A landscape with many valleys, sampled at points; each row gives a point and its height.
From any point a ball rolls to the lowest of the 3 points nearest to it. It stops when none of these is lower. Distance is the straight distance between rows; heights are no part of it.
k717 (h 23.0): [  3  -6  12   6  10   7   5  16 -18 -10   3   5   2  11   2   7   1  -6
 -11 -10   2]
k967 (h 21.8): [ 11  -1  -6   2   2  -3   2  -6   3  -6  -3   4   4 -13 -12   2  -2   3
   7  -5   0]
k828 (h 83.9): [ -3 -13  -6   1   2 -11   7  -8  12   3 -18  -1  -6  -7  -4 -14   7   5
  12  11   8]
k771 (h 13.6): [ -6   1  19   6 -17  -3  -2  -7  -3   3 -15  -1  -7   4  -3 -23  -8  -2
   6  19   1]
k537 (h 21.1): [ -3  20 -14  -5  -7   9  -7  -2   0   7  30  -8  -3  -6  -1  20   5 -15
 -12 -10 -14]
k516 (h 83.7): [ -5 -11  -3  -3  -6 -11   7 -16   8   9 -15 -10  -2 -16  -2 -21  11  -1
  19  10   2]
k829 (h 23.1): [ -8  -6  14   0 -14 -11  -8 -12   6  19 -20   0  -7   8   7 -29   7  -8
   6  18   5]
k428 (h 33.0): [ -1   6  21   6  -4  11  -5   2 -14  -9   3  -6   8  15  -8   9  -4  -4
  -2   0  -5]
k128 (h 28.9): [  5  -5  12   5   3   6   4   3  -5 -12  -1  -1   2   2 -10   2  -4   0
   2  -2   6]
k857 (h 46.8): [  8  -5   0   0  -7   3   7 -18   2  -6 -10  -3   5 -14  -9  -8  -3   5
  15   2  -2]
k247 (h 40.4): [ -5  20 -16  -8   2  13 -17   9  -9  10  38 -11 -16  -7   1  12  12 -18
 -16  -3  -7]
k692 (h 55.7): [-10 -13   2  -4  -2  -9   4  -1  12  15 -27  -1 -13   9   8 -17   7   2
   5  24  17]
k57 (h 56.9): [ -6 -23 -16   1  16  -7   7  12  14   6 -18   4  -5   0  24  -3  11  11
   0  10   9]
k511 (h 23.3): [  7   8  -8  -3   2  -1   1  -1   4   0  13   9   2  -9  -9  13  -1   2
  -1 -14   0]
k271 (h 26.1): [  3  16 -10  -6  -9  21   1 -13  14   5  18  -2  13  -5  -6  24  -2  -3
  -6 -11 -21]
k429 (h 57.5): [-10 -11   3  -4   4  -6   1   3  12   7 -24   1  -7  14  16  -4   4   2
  -2  19  17]
k780 (h 25.5): [  9  12  -3  -3  -2   7  -1  -6   2   3  16   6   5  -6  -7  20  -1  -2
  -4 -15 -12]
k983 (h 20.5): [ -8  19 -18  -5 -14  27  -8  -4  15   3  28 -11  10   3   3  22  -5 -17
 -11  -3 -21]
k334 (h 17.4): [  5   9 -13  -9  14   1  -7  17 -13   7  25   3  -4   3   6  14   7  -1
  -9 -16   0]
k56 (h 26.7): [  5   0   1   1   7   0   1  -2  -1  -4   6   7   5  -7  -7  13  -2   1
   0 -16  -3]
k423 (h 26.6): [  8   3  -3  -8  11  -6   0   6  -1   4  13   6   1  -7  -4  12   1   3
  -6 -18   0]
k912 (h 57.0): [ -1   0  10   6 -10  -2   1 -10   1  -3 -15  -3   3 -10  -8 -13  -7   4
  14  12  -2]
k422 (h 32.4): [ -2  13 -14  -7  -1   2 -12   2  -3  13  30  -2  -5  -2  -1  19   6 -10
 -11 -17  -6]
k395 (h 30.1): [  8  -8 -11  -3  17 -10   5   7   5  -3   1  11  -4 -10  -2   5  -4   6
   0 -11   5]
k860 (h 31.9): [ -3  16  -8  -2   8   8 -18  11 -17   6  27  -9  -4   4   4  14  14 -18
 -18  -5  -9]
k143 (h 9.5): [  0   2  12   8  -6   2   4  -8  -4  -7  -7  -4   4  -1 -11  -9  -9   1
   9   7  -1]
k755 (h 42.3): [  0  15  20   8 -20   7  -1  -8  -9 -10  -6  -8   9   6  -2 -17 -16   0
   8   8  -5]
k214 (h 30.9): [ -1  23  20   2 -20  12   2  -8 -12 -10   0 -11  15   9   0  -2 -21   5
   9  -1 -16]
k904 (h 52.9): [ -4   6  14   6 -24   4   1 -13  -5  -9  -9  -5   4  -3  -4 -17 -18   4
  13  13  -8]
k111 (h 59.6): [ -1 -22 -19   3  17 -13   9  16   2   4  -2   8  -7  -8  16  -3  -1  13
  -6   2  11]
k582 (h 46.0): [ -2  -5  17   3  -4   0   5   1  -1  -4 -13  -2  -7   4  -5  -9   2  -2
   0  10   8]
k656 (h 15.5): [ 15  -3 -28  -5   5 -11   1 -16  18   2   2  13   2 -21  -6   1   2   7
  10 -12   3]
k353 (h 10.6): [  5   9 -19 -10  14  -7  -6  19  -9  11  26   4  -7   3   2  15   6   3
  -6 -18   3]
k705 (h 10.2): [ -6  17  -8  -1  -6  16 -10  -5   3   3  26 -10   5   0  -1  19   1 -16
 -10  -8 -17]
k581 (h 18.3): [ 13   7 -17  -6   5  -6   4  -6  11   5  14  10   0 -14  -8   7   1   6
   0 -18   3]
k410 (h 37.7): [  0  -6  18  11   1   1   0   8 -11  -8  -8   0   0   9  -8  -2  -3  -2
  -3   3   7]
k640 (h 28.1): [  2   0  12   6   5  14  -6   3 -21 -10   9  -4   3  12  -3  14   2 -11
 -13 -15  -9]
k195 (h 29.4): [  0   2  11   5   1   9  -5   2  -9 -12   6  -2   0   6 -10  11  -4   0
  -4 -10  -7]
k125 (h 8.7): [ 14   3 -12  -3   1   0   4 -18   8  -3   1  11   6 -17 -10   2   0   7
   4 -11  -3]
k221 (h 11.8): [  3   4  15   5  -9   2   0  -5  -6 -10   1  -3   7   4  -9   0 -11   3
   3   2  -5]
k248 (h 26.3): [ 10  -3 -18  -4  16 -14   5   4   7   2   9  14  -4 -12  -2   4  -2   9
   2 -15   3]
k137 (h 9.9): [ 2 -9  9  5  8  9  6 10 -8 -8 -4  6 -3  5 -1  2  2  1 -7 -3  5]
k162 (h 29.9): [  0 -13  -4   1  14  -1   6  19  -3  -5  -6   7  -7   1   9   3  -2   4
  -8  -1  10]
k431 (h 21.4): [  4  15  11   2 -17  11   1  -9  -3  -9  -5  -6  15  -5  -8   0 -11   3
  11   1  -8]
k968 (h 29.1): [  3  -9 -13   0  16  -5   4  17  -4  -7   3   8  -4   0   4   1  -4   7
  -5 -10   7]
k76 (h 35.9): [  8  -1 -25  -8  16 -16   2  22  -2   8  22  14  -1  -2   5   6   0  14
   2  -9  12]
k492 (h 10.7): [ -8  -9   8 -13  -8 -18  -3 -11  12  28 -25   0  -3  15   8 -24  18  -3
   9  16  10]
k643 (h 59.5): [  4 -20 -23   0  22 -17   9  11  12   7  -6   6  -8  -9  10  -4   3  14
   1   4   5]
k38 (h 35.4): [ -5  -2  19   9  -5  12  -1  11 -19 -14   0  -2   3  17  -5   0  -2  -5
  -7   2   0]
k864 (h 25.4): [  3   7   1  -5   9   0  -7   7 -10  -3  17   6   0   2  -2  14   2  -6
 -10 -20  -1]
k777 (h 76.5): [ -4 -11   4   2  -5  -8   6 -10   7   8 -21  -3  -7  -2  -4 -23   8  -3
   5  18  10]
k486 (h 88.7): [  4 -18 -17  -1  16 -18  12  -7  15   4 -12   3  -4 -17  -4  -7   8   6
   8  -2   8]
k6 (h 24.7): [  1 -10  -2   4  14  -2   3  12  -5  -5   0   6  -2  -1   0   5   0   1
  -5 -10   6]
k473 (h 24.9): [  1  12  -4  -9   5   2 -12   9  -6  10  28   0  -6   1  -1  17   8 -13
 -15 -14  -4]
k118 (h 7.5): [ -4  17  25   5 -24   9  -9  -4 -15 -15  -1  -8  11  16   3 -11 -26  -3
  -1   4 -16]
k306 (h 86.9): [  1 -13 -10  -2   1 -10  12 -12  13   4 -15  -6  -1 -17  -9 -16   9   3
  19   6   5]
k888 (h 57.4): [ -2   9  24   6 -28   8  -2 -11  -6 -13 -10  -3   4   7   8 -24 -22  -3
   7  16 -10]
k669 (h 36.2): [ -4  14   0   3   5  11 -11   5  -9  -4  22 -11   0   6  -1  22  11 -18
 -17  -9 -16]
k7 (h 24.4): [  8   6   5   0  -8   6   1 -15  -2  -9  -4  -1  10  -9 -11   6  -2   1
   6  -6  -5]
k985 (h 35.5): [-10   9  31  10 -17   8  -6   3 -20 -17   0  -6   5  22  -2  -9 -14   0
  -4   3  -5]
k862 (h 19.9): [ -5  19 -16  -3 -11  18  -2  -7  12   7  31 -11   3  -7   1  24  -3 -10
 -13 -11 -20]
k830 (h 42.2): [ -1 -13   1 -11 -18 -17  -2 -17   6  24 -19  -7  -5   4   6 -28  21  -6
  15  12   2]
k588 (h 27.4): [ -3   7  24  11 -15   9  -1   0 -18 -15   0  -6   6  14  -5  -5 -16   0
   1   5  -6]
k339 (h 33.3): [ -7   1  24  12 -16   4  -3  -2  -9  -5  -8  -1  -3  13  -3 -14 -15   0
  -1  13   1]
k955 (h 26.8): [ 1  8  8  0  2  8 -3 -7 -1 -8 12 -2  5 -4 -7 18 -3 -2 -6 -9 -9]
k199 (h 22.9): [  5  -8 -29 -10  14 -22   5   0  16   4   9  10  -5 -18   1  -5  -1  14
  10  -6   8]
k116 (h 8.2): [  8  -9 -33  -6  19 -18   2  23   8   8  13  13  -4 -13  11   0   2  24
   4  -1  12]
k639 (h 25.3): [ -6 -12   9   7   5   5   1  10  -2 -10 -14   3  -7   7   5  -2  -5   1
  -8   8   7]
k169 (h 58.4): [ -9 -12  15   6  -1   1  -4  11   3  -1 -22   5 -10  13  10 -10   3  -1
  -8  26  18]
k401 (h 34.4): [ -7 -18  -1   3  14  -5   8   4  10  -4 -20   5  -8   0   6  -9   5   2
  -1   9  10]
k866 (h 38.2): [ -4  25   2   1 -17  20  -7  -7  -2  -6   6 -17  25   6   2  18 -12  -7
   2   2 -21]
k607 (h 54.4): [ -9 -12  -6  -4   5 -10   9  -5  17  14 -24  -3  -5   8  15 -12  19   5
   5  17  11]
k589 (h 58.3): [ -9 -11   7  -7   3 -10  -3   1  10  18 -29   8  -3  19  27  -7  17   8
   3  27  15]
k749 (h 21.6): [  3   1  -8  -1  13   1  -6  16 -11  -1  14   6  -1   0   5  12   2  -4
 -12 -15   2]
k498 (h 37.4): [ -1  20  10  -2 -14  13  -4  -7  -9 -10   5 -10  17   9  -4  13  -9  -6
   3  -1 -15]
k982 (h 8.9): [  0 -13  -3   3  12  -6   9   6   8  -2 -15   6  -3  -9   2   0   3   6
   2   3   9]
k734 (h 45.3): [  2  -8   5   9   5   0   6  -2  -1  -7 -11   1   2  -3  -3  -4  -4   3
   2   4   5]
k837 (h 49.5): [ -4 -17  -7  -6  12 -12   7  -2  16  11 -23   2  -8   5  13 -13  14   9
   5  14  13]
k688 (h 65.3): [ -7 -12  -1  -3  -3 -12   4 -11  12  15 -23  -7  -5  -2   2 -23  17   0
  12  15   7]

Call two points neighbours if one is among the 3 nearest of the other. Go from one point of each pair to the other, from neighbour to neighbour, staying as low as possible. Name the highest point that can't be avoided.
k116 and k982: k162
k116 and k125: k199
k125 and k492: k688
k143 and k705: k271
k771 and k118: k339
k353 and k705: k423
k705 and k137: k128
k143 and k116: k7
